Each row is a point on a landscape with many valleys, with its height.
From any point a ball rolls to the lowest of the 2 points nearest to it. It stops when none of these is lower. Distance is the straight distance between rows; heights are no part of it.
q793 height 27.4: [127 123 153 114  68 131 114 152 111 118 216 153 161 100 130 107 127 127
 111  94 128]
q154 height 55.0: [142 161 126 152 168 153 157 113 106 144 117 138 129 123 118 142 139 136
  98 144 101]
q76 height 79.1: [ 94 151  62 145 105 179 126 125 106 104 104  93 115  89 108 122 132 136
 177 155 122]
q226 height 18.9: [171 145  98 116 122 132  86 104 126 144 168 177 108  69 104 124 142 105
  77 128  87]
q903 height 59.8: [130 144 120 107 177 116  75 128 155 157 142 110 131 145 143 108 115  62
 156 109 106]
q975 height 50.2: [107 151 127  84  94 142 161 155  98 131 135  88 141 115 133 104 135 121
 163 154 151]
q224 height 51.9: [117  99 103 193 157 138 150  98 158  86 126 128 115 134 133 179 151 137
 173 137 146]
q57 height 68.1: [ 89  86  72 114 146 182  98 140 115 116  78 104 149 133 136 133 113 159
 184 116 119]
q50 height 59.4: [128 122 134  87 158  77 115 120 171 152  84 134  93 153 140 169 128  88
 148  82 163]
q485 height 56.3: [119  95 107  65 172 119 128 162 112 125  97 137 146 111 156 123 107  88
  80  85  87]
q476 height 47.5: [112 120 141 206 155 126 130  91 139 100 143 128 113 126 142 156 128 149
 128 132 120]
q422 height 40.7: [133 137  94 117 112 112 135 159 159 147 125 135 114 120 135 133 128  83
 152  75 103]
q435 height 38.3: [167 199 177 200 110  95 161 181 134 105 116 116 140  99  86 147 112 134
  55 118  82]
q669 height 38.7: [ 98 111 105 157  79 149 138 145 108 155 112  94 142 150 134 100 138 143
 207  91 135]
q523 height 24.1: [190 144 139  73 134 139  82 133 141 183 150 153 153 156 115  92 149 134
 106 137 105]
q445 height 42.9: [ 85 118 166 170 121 104  82 132 148 138 138 143 121 117 161 110 102 128
 127  78  80]
q243 height 56.9: [ 70  80 148 119 116 179 129  94 127  36  63  91 137 124  98 107 120 146
 149 198 214]
q298 height 77.7: [ 90 173  69 158 102 143 158 125 112 111 118 117  57  83 138 145 130 136
 163 155 108]
q641 height 47.7: [ 98 126 123 128  83 146 181 131  60 125 115  78 153 113 121  91 112 106
 149 135 181]
q151 height 36.5: [142 211 132 129  82  96 158 198 119 132 174 143 104  99  90 119 162 124
  99 117  78]
q730 height 80.4: [112 134  82 180 130 171 160 133  89 114 111  88 138 128 121 117 130 146
 185 136 122]
q956 height 49.5: [125 135 106 182  65 141 137 123  99 139 159 153 133 105  98 115 122 148
 120  77 106]
q62 height 20.3: [128 157 141 142 161  99 134  72 133 178  86 123  64 159 130 142 119 106
 128 157 147]
q475 height 17.8: [122 127 164 118 136 109  71 144 122 143 127 151 120  90 146  93 102 124
  51 118  42]
q223 height 53.0: [153 141 118 133 173 107 152 136 171 147  54 142 123 146 120 171 120 102
  94 103 103]
q766 height 33.1: [131  71 128 131 176 149 129 102 137 109 121 134 174 165 129 145 107 113
 142 104 168]
q222 height 66.2: [ 92 100 133  99 149 136 108 133 113  99 162 137 143 119 185 115  96 130
  99 128  89]
q218 height 44.7: [ 94 118 145 192 125 121 111 122 149 121 122 143 103 112 160 150 130 172
 121  92  84]
q966 height 58.7: [ 93 128 100 106 121 155 124 115 131 128  72  93 108 135 118 132 130 136
 210 163 169]
q60 height 38.2: [109  86 108 111 115 179 133  91  80 117 116 130 153 114 118 128  98 151
 139 152 176]
q404 height 57.5: [144 139 152 120 154 114  42 122 177 183 102 144 117 151 136 121 124 133
 131 105  94]
q937 height 53.4: [112 124 154 140 102 109 111 102 169 162 140 138  79 159 152 153 162 158
 182 139 167]
q433 height 61.3: [ 90 145  80 111  97 121 106 127 140 156  91 107  63 130 148 138 132 129
 205 131 142]
q591 height 54.6: [117 124 120 200  94  91 174 100 109  84 158 100 104 118 117 124 150 108
 144 139 180]
q779 height 28.4: [118  75 125  41 131 141 125 159 138  88 139 105 183 162 152 132  99 102
 163 125 175]
q162 height 66.9: [ 79 102 132 139 150 163 126 130  91  86 157 118 142 118 177 127 116 182
 125 149  91]
q392 height 48.6: [131  83 134  40 111 148 129 157  96 137 137 153 157 165 159 116 113 192
  88 144 108]
q18 height 36.7: [167 102 112 119 124 128  52 143 165 141 119 156 108  91 120  93 157 139
  74  97  55]
q216 height 16.9: [107 143 155 103 165 114 106 126  98 168 115 134 127 115 155  96  95  98
  77 130  84]
q800 height 40.0: [125 173 121 179 178 107 164 131 147 130 104 104 107 139 133 134 123  90
 136 123  79]
q869 height 42.2: [154 219 148 157 143 108 100 149 144 149 158 120 104 110 101  99 139 103
 117 146  63]
q958 height 16.1: [167 137 171 157 118 113  72 106 175 133 122 165 130  90 112 151 103 141
  52 121  91]
q449 height 57.4: [125  72 101  15 145 131 107 169 104 122 113 138 149 129 165  98 121 125
  84 118 100]
q938 height 78.5: [143  92  80  49 118 182  67 116  97 122 161 153 138 123 124  91 118 170
  96 174 106]
q782 height 39.1: [172 116 107  75 116 129 141 144 154 162 108 157 149 133 116 150 153 110
 120  93 136]
q930 height 31.7: [140  78 100  21 140 148  99 161 129 135 115 135 178 162 128 133 114 122
 145 119 148]
q675 height 32.8: [143 181 121 197  68 104 175 176 101 136 143 143 100 121  71 124 125 134
 102  74 102]
q437 height 35.4: [121  59 120 112 190 134 136 130 157  73 119 102 174 159 120 155 120 100
 188 131 189]
q829 height 59.2: [100 108 121 120  94 177 128  83 134  95  78 106 118 116  83 130 126 138
 174 191 223]
q764 height 40.2: [ 80  96 112 123 110 152 105  71  90 141 122 133 105  87 138 133  99 136
 130 130 173]
q200 height 21.8: [169 171 102 161 103 128 110 102 149 155 154 156 107 104  86 130 132 108
 118 106  92]
q852 height 34.9: [147 169 164 162 116 113 163 192 119 115 109 140 134  94 116 134 142 160
  42 127  48]
q893 height 56.2: [148 172 166 196 145 111 160  95 114 120 139 130 115 126  99 152 132 140
  82 146 129]
q145 height 24.4: [100 106 142 109  58 153 122 111 128  76 136  83 156 107 122  95 119 116
 173 143 211]
q401 height 19.4: [183 162 161 173  74 107 113 127 160 140 128 165 125  91  76 151 118 142
  53 101 104]
q466 height 51.4: [112  88 145 131 129 123 170  83 124 106 132 145 123 102 150 175 126 121
 102 122 176]
q777 height 69.5: [ 94 118  57  90 113 164 119 157 103 156  54 111 113 114 127 124 137 152
 166 105 110]
q285 height 54.5: [128 127  86 139 139 139 172 122 147 127  87 111 103 156 107 164 141 122
 201 154 158]
q28 height 54.4: [112 161 162 171  90  98 146 107 100 156 162 102  97 150 133  99 154 143
 161 153 159]
q169 height 57.6: [148 101  73  52 193 137 125 178 131 117  79 127 150 132 138 128 146  99
 111 108  86]
q312 height 65.7: [ 72  93 142  65 151 125 134 155 115  86 144 116 136 138 199 137 110 145
 119 153 121]
q310 height 44.8: [ 73  95 128 149  98 125 148  89 101  64 117  77 117  92 143 102 133 114
 153 179 202]
q740 height 54.8: [110  72 155  90 166 129 163 111  89 108 132 109 165 173 135 120 107 117
 127 186 194]
q233 height 30.2: [170 178 115 218 102  94 138 138 195 125  95 149  82 136  95 140  67 105
 104 100  84]
q713 height 40.9: [169 232 155 167 109  90 135 190 134 147 138 122 110 128  74 100 139 115
  94 131  65]
q63 height 47.1: [119 161 150  88 144  95 158 137 154 147 105 141  85 125 166 171 155 132
 121 152 121]
q548 height 34.4: [120 109 150 117 168 158 140 142  93 111 168 111 180 195 153 104 103 162
 123 163 102]
q673 height 19.1: [130 126 171  97 106  84  72 166 162 161  81 154  91  77 139 105 120 135
  54 112  64]
q979 height 58.1: [138 126 150  70 180 101  82 136 164 167  89 140 129 161 144 151 122 108
 118  90 119]
q666 height 47.0: [104 118  89 137  60 165 122 107  82 129 160 134 126  75 106 111 113 141
 134 114 132]
q430 height 12.2: [100 100 107 128 166 136 146  79  97 158  80 132  99 130 127 160 119 151
 125 145 156]
q239 height 31.2: [100  74 118  81 141 142  73  89 132 140 105 140 126 150 127 158 116 144
 161 100 182]
q870 height 20.6: [150 143 161 114 135 102  98 146 166 172  64 143 120 116 129 126 115 120
  72 104  81]
q58 height 46.4: [114  86 113  59 150 151  92 102  98 133 148 134 147 144 147 117  79 131
 102 158 136]
q495 height 51.5: [153 157 128 137 152  99 158 191 180 136  73 129 126 149 135 144 141 108
 121  89  64]
q287 height 31.3: [142 173 177 198 102  98 146 137 142 159 122 115 120 148 108 109 118 135
 115 115 115]
q749 height 35.7: [130  83 111 113 139 139  39 110 143 143 118 170 120 112 143 124 123 155
  90  80  83]
q986 height 34.5: [100 108 114 117 107 148 102 150 144 122 148  90 153 140 156 105 134 127
 207 112 140]
q801 height 61.5: [118  87 147 163 173  80 117 108 168 100 125  95 140 183 158 118 163  97
 181 130 187]
q232 height 63.5: [111 119  97  80 149 141  93 136 128 141 116 144 120 114 153 142 142 135
 143 121 111]
q377 height 11.8: [175 170 182 123 119 126 132 157 154 147 160 145 157 145 125 132 164 171
 117 141 111]
q96 height 48.9: [103  99 152 115 140 137  82  95 160 119 171 138 126 137 169 149 149 157
 158 151 159]
q905 height 45.3: [122 102 148 113 116 138  91 145 101 176 129 141 150 138 143  77 108 155
 100  96  89]
q82 height 43.5: [146 127 122 102 100 115 132 176 104 147 140 147 145  79 104  72 131  79
  74  83  72]
q974 height 46.9: [ 97 134 132 126 108 131 105 119 139 115 174 122 117 100 166 136 142 120
 154 147 135]
q527 height 75.8: [169 146  63 108 132 152 130 165 130 124 127 140 106  89 114 116 193 134
 121 147  64]
q2 height 60.0: [145 126 135  77  96 166 169 131  93 103 163 142 172 107 108 145 131 143
 116 154 174]
q375 height 45.1: [137 189 125 165 102 123 138  83  87 152 172 137  96 107  83 130 136 134
 117 146 147]
q306 height 64.4: [ 58  98 118  70 125 138  76 127 113 122 128 113 107 106 177 133 109 138
 150 123 133]
q656 height 57.7: [142 154 150 229 137 100 169  91 106  89 174 115 124 122 105 133 144 106
 104 127 152]
q503 height 30.5: [141 108 154 138 124 166 132 120 110 103 194 152 173 139 134 145 137 190
 110 140 128]
q123 height 42.6: [161 221 176 200 100  76 168 161 138 108 164 118 112 125  72 140 122 115
  78 120 123]
q529 height 44.9: [128 160 112 203  68  82 193 129 154 110 143 154  47 141 131 141 109 138
 129 111 149]
q739 height 45.4: [121 100  86  69 133 159 119 128  66 122 138 137 158 105 134 101  84 114
  74 131 103]
q335 height 49.8: [104  91 131 145 148 113 126  98 137 129 100 138 115 123 142 163 111 121
 119  78 147]
q763 height 21.9: [124 123 147  93 121 104 149  95 120 199  79 144 102 147 120 150 120 121
 110 112 163]
q657 height 32.4: [126 120 192 150 154 129 129 142 115 101 179 120 176 165 167 102 106 147
 102 126 112]
q179 height 29.1: [107  60 139  93 174 135 118 105 128 144  96 151 142 159 126 180 121 172
 139 124 166]
q367 height 64.7: [ 71  76 124 112 167  83 113 118 140 100  75  77 113 163 155 146 143 117
 196 129 202]
q8 height 43.0: [119 109 112 134  92 167 118 149  87 164 127 123 169 138 129  90 125 165
 155  90 111]
q158 height 17.5: [106 126 146 120 114 121 172  85  74 171  95 129 106 126 130 129 123 132
 112 144 171]
q471 height 74.9: [173 182  95 120 120 119 139 149 137 163 111 146  89 102 107 124 163 126
  94 135  72]
q280 height 33.9: [181 202 104 187 124 111 130 118 175 149  96 163  68 134  87 143  98 138
 102 136  89]
q559 height 48.4: [108 104 117 140 124 103 132 134 144 160  56 140 102 132 140 157 106 120
 105  46 116]
q141 height 41.8: [141 105  98  90 185 157 143 135 127  78 149 142 169 117 141 152 107  99
 112 144 120]
q835 height 42.5: [111 140 100 170 126 139 132  63  94 145 140 123  91 101 115 123 117 115
 130 138 151]
q134 height 38.4: [115  97 105  99 135 168 148 138 124  72 132 122 161 103 143 160 116 132
 141 147 146]
q727 height 33.7: [112  96 174 170 112 127 145 100 108 119 161 124 140 141 140 116 155 171
 137 136 175]
q706 height 33.8: [115  84 112 117 118 153  66  90 123 160 120 154 136 131 132 132 114 156
 132  77 138]
q238 height 41.5: [138 119  83 112  70 179 134 138  84 113 139 147 142  67 101 126 153 174
 113 119 114]
q783 height 14.1: [174 126 149 101 140 135  82 109 139 135 135 175 132  99 121 128 121 147
  22 139  86]
q650 height 37.7: [140 177 116 170 112 107 162 134 176 123 147 129  75 165 140 153 162 148
 184 148 137]
q374 height 53.2: [ 98  55 134 175 163 106 141  77 128 100  99 116 128 161 128 144 160 159
 167 180 200]
q528 height 52.9: [132 143 121  65 114 143 166 162  65 168 126 114 157 129 127  88 127 118
 118 139 122]
q990 height 65.6: [ 85  80 117 103 210  95 101 113 128 115  71 113 110 148 138 180 119 136
 172  95 172]
q14 height 47.2: [115 141  90 162 131 101 152 123 169 119  96 127  49 169 151 162 144 132
 191 140 150]
q676 height 42.8: [123 140 148 149 104  93 128 171 134 135 132 144 132  84 115  95 108  71
  93  78  52]
q961 height 21.6: [ 93  83  83  33 165 166 112 141  89 110  82 147 132 115 147 152 116 166
 102 163 112]
q219 height 24.0: [155  96 157  59 119 117 109 187 127 117 158 153 161 143 150  75 112 142
  31 120  65]
q516 height 42.3: [115 133 127 143 123 113 108 130 127 157 132 138 111 104 130 105 108  87
 124  83  86]
q702 height 37.1: [127  83 136  85 175 150 118 152 105 130 121 117 184 201 148 102  93 140
 135 118 116]
q246 height 27.3: [110  99  90  47 114 177 131 168 104  81 113 138 138  85 150 141 139 170
 111 174 109]
q987 height 63.6: [ 77 118 116 127 138  97  96 110 154 127 100  87  90 156 166 136 146 126
 217 128 164]
q111 height 76.9: [153 124  54  94 126 172 108 159  95 115 136 123 145  85 112  81 150 124
 132 131  81]
q627 height 16.4: [169 112  90  75 160 150  88 110 126 132 136 169 120  96 125 124 137 119
  64 133  91]
q265 height 41.7: [124 135 150 157 138 135 142 129  76 137 159  93 170 160 124  75 115 118
 143 126 132]
q328 height 27.8: [127 123 119 122  74 106 141 111 144 184 113 149  87 131 132 150 134 136
 140  96 154]
q944 height 55.4: [ 81  63 123 153 152 154 133  90 112  67  74  89 137 138 110 118 141 162
 176 203 201]
q270 height 46.6: [131 100 105 122 155 125 133 164 144 158  54 135 149 153 135 140 130 136
 127  62  98]
q982 height 26.7: [152 178 151 129 115 113 148 128 114 139 188 127 141 111 106 110 133  87
 122 125 135]
q933 height 23.4: [135 128 149 150 111 128 119 107 107 133 190 148 153 104 121 111 107 105
 104 100 132]
q254 height 26.8: [154 107 138 126 138 135 105 114 177 132 161 144 155 147 132 159 142 119
 157 100 144]
q943 height 77.8: [129 120  73  88 101 194  83 129  80 132 141 126 164 104 116  82 116 166
 134 149 108]
q640 height 39.6: [124  93 146 116 149 134 122 132 104 143 150  91 181 190 148  86 109 111
 164 130 165]
q773 height 30.7: [144 103 135 139 177 128 132 135 159 103 137 137 167 140 140 158 118  91
 125  82 123]
q808 height 41.6: [ 98 111 109 151  98 107 170 122 137  60 110  72 124 113 142 113 153  82
 175 159 196]
q221 height 17.1: [163 108 153  67 161 130 102 125 159 116 157 182 153 129 146 152 116 132
  58 137 109]
q139 height 59.1: [173  76  68  59 154 158 114 187 140 116 104 143 142 121 129 114 186 140
 120 119  78]
q149 height 23.0: [162 171 189 145  85 106  79 147 142 160 147 143 148 106 104  94 116 135
  72 104  81]
q908 height 62.1: [155 147 175 162  81  82 156 146 191 132 119 147 119 118 123 157 120  96
  96  82 120]
q645 height 65.4: [115 152 109 179  71 148 133 109  91 127 139  79 122 137  90  88 146 147
 201 155 183]
q926 height 19.2: [ 92  97 143  77  83 133 152 123 117 115 110  94 138 122 140 121 126 109
 164 148 218]
q346 height 24.6: [143 110 159 137 141 156 106 141 128 113 156 161 170 137 151 125 119 195
  75 121  73]
q112 height 28.5: [128 123 216 195 129 111 129 115 116 143 141 118 154 176 141  98 134 174
 123 128 140]
q347 height 27.5: [185 198 151 191  77 102 119 152 159 178 102 130 120 155  79 115 117 151
 106 109  99]
q690 height 27.2: [105  77 147 113 137 121 100 132 140  95 178 111 166 144 170 108  95  94
 148  94 149]
q947 height 28.8: [111 176 161 155 103 119 122 157  82 152 170 138 114 102 124 101 145 172
  95 130  87]
q178 height 37.3: [ 97 175 133  97 164 117 123 134 116 132 158  98 107 120 167 105 136  99
 158 181 120]
q120 height 47.6: [148 151 113 187 144 130 141  74 126 127 151 108 106 151 107 124 147 115
 178 167 166]
q135 height 26.5: [167 173 186 188 148 117  96  74 137 169 142 126 128 152 103 114 105 129
 116 149 140]
q812 height 37.8: [108  81 109 141 160 105 152 107 159  53 104  87 134 139 133 146 138  78
 186 143 196]
q481 height 37.0: [109  93 156 122  88 158 134 122 116  99 180 129 151 124 151 130 135 176
 149 151 165]
q511 height 36.3: [146 167 140 239  92  74 157 119 189 112 115 145  55 148 120 145  83 122
 115 104 124]
q540 height 49.1: [140 125 106 174 204 147 143  82 125 120 129 114 129 155 105 145 135 110
 158 168 147]
q526 height 59.6: [152 143  64 104 122 148 139 124 153 131 125 130 130 109 103 155 150  92
 173 126 141]
q44 height 17.2: [105  92  96  56 169 150 104  91  92 154  80 147 109 110 127 167 107 142
 113 152 149]
q606 height 40.6: [152 168 114 163  87 108 178 209 117 132 123 132 131 117  92 110 138 113
 103  71  59]
q615 height 30.3: [102 106 108 115  66 179  93 127 150  99 137 101 151 105 123 119 119 138
 200 117 175]
q105 height 67.9: [108 112 120 174 141 165 160 110  80  91 146 127 148 103 139 137 127 171
 129 152 122]
q405 height 54.7: [158 181  75 156 119 152 131 117 132 126 166 117 115 124  89 136 144 108
 186 153 136]
q726 height 29.2: [170 138 120  66 129 145  86 121 138 143 185 156 155 119 122 117 143 118
 124 152 129]
q571 height 12.6: [102 110 132  77 133 119 154 141 114 154  84 102 128 150 139 137 133 111
 166 129 171]
q309 height 35.2: [ 89  85 109 110 101 187 137 126 115  65  96 101 168 109 124 130 106 149
 159 142 181]
q593 height 71.7: [132 138  61 115 104 141 160 150 114 171  68 141  91 127 120 139 152 150
 135 117  95]
q728 height 25.7: [155 193 104 206 112 104 137 138 163 124 157 136  96 131  88 123 107  86
 135 101  84]
q397 height 58.4: [107 106 108 141 140 118 113  78 101 131 124  80 130 137 123  85 107  66
 177 131 189]
q964 height 32.1: [183 209 122 111 131 125 151 140 131 155 170 125 127 132  86 127 161 101
 131 153 128]
q983 height 34.6: [130 153 140  65 149 148 111 130 122 122 181 119 148 136 143 113 132 111
 152 188 144]
q332 height 60.8: [142 135 149 141 127  82 163 129 180 137 104 131 119 147 139 159 121  76
 128  86 151]
q802 height 24.8: [121  80 125 112 124 139 117 157 123 110 157 140 189 132 150 109  97 109
 112  65 104]
q297 height 17.9: [122 159 164 136 167  91 117  91 120 182  87 122  97 132 135 125  97  96
  86 131 121]
q479 height 52.8: [104  72 154 111 131 116 134  78  94 118 141 125 140 123 154 121  98 105
 102 129 196]
q203 height 37.5: [160 173 137 104 138 108 132 118 153 184 130 131 111 152 120 131 141 105
 149 140 135]
q754 height 23.9: [120 106 125  71 149 125 119 125 171 122  99 120 128 147 118 177 141 115
 199 146 199]
q596 height 50.8: [129 166 152 218  84  56 204 122 123 124 117 124  69 158 116 109 128 123
 108 125 154]
q685 height 45.2: [109 165 151 123 140 125 113 151 122 100 204 124 134 101 155 118 136 119
 124 155  86]
q490 height 25.5: [165 165 154 124  84 122  97 175 110 155 171 151 136 107 100  80 160 159
  83 110  77]
q171 height 49.2: [128 167 182 148 144  94 187 127 141 160  91 125  93 156 146 156 152 152
 116 157 129]
q143 height 58.2: [107  71  91 100 129 144 134 138 163  98  88 144 143 123 129 199 145 151
 173  94 162]
q137 height 56.1: [126  76 121 149 147 155 158 134 161  87 119 139 155 140 126 200 153 150
 166 130 162]
q299 height 36.9: [173 169 183 127 135 105 114 175 125 124 109 138 145  86 108 103 120 139
  35 155  55]
q543 height 44.6: [107 186 116 174 115  96 137 135 158 134 145 133  52 132 148 135 138 124
 168 135  99]
q616 height 46.2: [134 123 137 140  80 123 192 133 133 110 156 133 137 115 121 163 153 117
 139 115 175]
q823 height 38.0: [175 159 156  73 144 115 140 166 127 147 121 149 128 100 126 113 145 114
  46 148  72]
q672 height 59.3: [113 105 103 102 157 131  82 100 123 154 118 108 138 140 123 115  94  77
 158  97 159]
q962 height 53.9: [168 136 112 107 194 145 142 132 128 154  77 155 136 137 113 152 142 125
  90 141  84]
q589 height 59.5: [109 125 130 167  83 112 123  78 112 139 139  96  98 144 125  86 158 144
 191 173 203]
q619 height 37.4: [158 158 108 155  65 120 173 133 154 143 141 156 107 137 110 158 146 136
 141 107 141]
q980 height 35.9: [165 174 188 227  85  80 140 103 158 130 154 124  96 152  98 121 128 146
 102 121 158]
q248 height 21.5: [149  81 122  70  99 137 104 156 123 108 180 153 176 124 147  96 105 123
  72 103  93]
q755 height 74.6: [148 183  73 169 114 142 180 148 108 113 138 131 117 104  86 148 149 134
 134 121  97]
q578 height 45.5: [138 123  94 106 202 165 121 113 140 118 123 135 151 130 116 162 136 117
 152 164 128]
q510 height 31.0: [146 139 211 198 143 130 107 137 118 131 137 112 184 159 131  92  95 160
  89 120 102]
q920 height 42.4: [105 136 130 150 170 115 166 158 153  95 129 110 127 126 170 147 140 100
 154 109  97]
q155 height 31.6: [116 171 159 166 104 100 162 165 116 128 143 137 119  94 124 131 141 134
  90 110  83]
q762 height 21.7: [152  84 147  77 152 141 110 121 172 110 153 168 157 141 138 180 127 134
 115 119 151]
q993 height 21.4: [175 106 151  94 143 146  99 164 119 119 144 154 177 163 135  89 114 193
  45 142  62]
q333 height 47.8: [132 115 160 190 119  86 118  82 167 126 154 120 101 167 142 135 173 142
 173 153 179]
q874 height 56.4: [124  97 155  66 128 147 175 116 110 101 136 125 161 137 116 149 128 129
 136 198 206]
q22 height 43.4: [132 191 118 133 133 131  98 155 116 123 186 134 110  92 121 102 164 136
 124 149  53]
q64 height 30.9: [125 142 136 112 100 157 123 110 131  85 170  94 160 122 107 115 138 108
 182 178 204]
q263 height 40.8: [158 142 193 201 127  79 132  76 170 124 138 125 103 160 125 141 149 132
 110 154 170]
q49 height 71.9: [136 173  93 137 102 150 159 186  77  96 165 126 144  89  96 128 174 161
 117 130  88]
q235 height 60.5: [137 120 142 148 192  94 106 107 171 131 136 103 132 166 139 133 123  67
 162 106 150]
q817 height 54.3: [130 101 182 113 188 111 133  94 118 125 119 143 144 139 150 150  85 105
  57 131 143]
q391 height 43.7: [145 117  76 128 150 121 157 155 155 149  65 119 127 176 114 157 129 102
 178  76 122]
q854 height 53.6: [113  93 167 112 183 123 125  76  89 128 153 122 144 164 158 108  90 115
  98 155 165]
q337 height 28.1: [136 120 161 156 189 134  85  75 127 162 130 127 134 159 131 115 101 127
 124 138 134]
q631 height 76.4: [120 170  69 202 136 136 184 118 110 104 121 114  79 117 112 148 127 125
 155 141 110]
q189 height 44.4: [116 145 136 180 116 121 188 140  63 127 139  90 135 139 113  95 137 119
 139 125 155]
q994 height 37.6: [139 149 107 137 109 136 122 152 143 135 158 111 156 135 133 111 141 103
 186 100 110]
q118 height 24.5: [167 188 149 157 125 122 153 150 175 132 159 140 126 161 120 162 178 163
 150 146 112]
q839 height 45.0: [129 156 150 111 156 107 134 156 170 124 144 131 119 123 161 154 155 106
 126 125  91]
q553 height 50.6: [151 124 140  40 135 138 145 163  85 157 132 140 162 155 139  94 135 149
  73 159 104]
q701 height 24.7: [177 179 172 175 114 130  73 105 137 161 170 148 140 117  90 109 120 145
  87 129 106]
q284 height 57.3: [109 111 109 178 124  92 164  81 105 114 111  95 106 131 122 109 123  69
 153 131 185]
q624 height 51.0: [110 141 129 168  81 100 174 128 122 108 166 124 102  95 124 135 136  96
 143 106 139]
q681 height 34.2: [137  93  95  73  99 163 146 157  89 114 144 162 146  89 135 127 154 173
  83 140 102]
q19 height 38.1: [155 131 129 174 117 137  78 166 140 127 143 154 123  88 109  87 154 166
  77  99  35]
q862 height 24.3: [153 182 138 201  53 104 138 157 124 139 125 161 113 100  65 131 112 153
  58  96  81]
q600 height 22.9: [160 164 138 151  90 101 125 132 170 186  69 146  97 142 112 137 105 128
  93  95 105]
q692 height 35.3: [145  87 105  42 105 145 115 133 117 164 110 147 153 119 121 129 124 105
 123  99 159]
q826 height 24.9: [120  90 144  91 119 123 134 119 144  87 170 101 164 133 152 131 120  79
 150 128 194]
q357 height 37.9: [105 167 130 135  84 184 134 113 130  63 121  72 137 107  95  89 137 126
 182 193 196]
q441 height 46.8: [ 66 126 113 111 101 137 137 110 107  98  98  83  97  79 152 118 115  95
 166 150 165]
q708 height 65.1: [ 54  79 142  89 138 109 121 122 108  83 124  99 129 120 191 124  92 118
 130 130 163]
q274 height 69.4: [101 153 114 156 111 163 134 145  75  83 184 116 138  79 124 122 135 161
 137 143 110]
q796 height 67.5: [ 65  96 110 149 159 156 100 129 106 105 124 100 140 138 174 117 114 154
 164 125 114]
q838 height 26.9: [105  68 135  74 188 142 127 107 142 113  98 134 136 153 110 181 131 143
 167 173 202]
q84 height 37.2: [153 154  96 189 145 124 124 102 176 154  94 148  89 166 110 151 109 130
 142 111 112]
q776 height 55.1: [111  95 140  84 180 108 134 118 100 141  98 132 138 131 144 138  79  89
  92  94 142]
q181 height 38.8: [116 197 120 142 156 109 152 152 118 152 144  99  96 128 142 108 129  86
 150 141  80]
q360 height 47.3: [117  68 131  60 149 141 118 125  83 129 134 141 158 171 154 114  73 160
  62 131 106]
q699 height 50.9: [112  59 168 135 160 121 112  89 156 111 144 139 137 171 149 158 152 166
 169 160 189]
q231 height 40.3: [152 138  89 144 174 110 124 115 177 162  67 132  89 187 111 171 123 112
 175 104 129]
q132 height 63.1: [117 115 107 136  93 128 120  62 135 131  95 100  89 131 102 127 139 119
 191 185 220]
q354 height 51.6: [103 168 165 178 126  77 175 112 105 147 115 100  64 154 153 113 151 138
 135 167 134]
q927 height 19.0: [126 118 123  75 166 125 155 149 148 132  95 131 138 150 138 187 144 125
 156 133 148]
q518 height 62.2: [128 117  71  72 129 158 100 156 150 117 119 114 151 108 130 133 133 104
 168 110 125]
q988 height 56.5: [110 137 156 130 132 111  84 106 151 176 125 142  95 134 155 144 142 146
 132 128 121]
q931 height 44.1: [154 106  85  96 138 149 130 152  86 125 126 153 139  79 106  86 124  91
  61 109  71]
q741 height 47.4: [151 148 107 135 126 123 199 191 142 130 106 132 145 134 126 143 158 118
 126  87  86]
q165 height 73.7: [179 144  86 118 118 141 162 176 131 170  72 147 119 132  99 125 178 156
 108 112  72]
q426 height 18.4: [118 132 203 155 117  97  97 111 173 140 112 146 116 100 152 153 101 155
  71 124 106]
q647 height 19.7: [128 140  72 117 128 150  92 113 118 116 169 141 110  70 128 130 132  98
 134 132  90]
q752 height 41.1: [143 144 158 137 148 124 144 109 132 148 150 124 131 155 124 137 152 124
 150 154 160]
q493 height 20.9: [132 128 204 155 105 104 122 118 143 133 158 151 147 113 137 125 111 126
  82 109 128]
q951 height 20.0: [189 169 146 115 128 128  90 125 170 169 137 167 124 124 110 126 157 150
 101 147  91]
q856 height 42.0: [ 95 144 105 133 109 192 128 123 103  45 141  70 167  96 106  85 105 114
 167 163 155]

Call two points neighbours if one is among the 2 nearest of the other. Go from one point of each pair to the other, from neighbour to neighbour, staying as low as possible. Name the highest point that can't be avoided.
q248 and q933 => q793
q248 and q112 => q481
q248 and q826 => q690
q149 and q571 => q19
q248 and q993 => q219

For each start below, name the point where the ball stops.
q235 => q430
q776 => q233
q829 => q149
q332 => q216
q874 => q233
q645 => q377
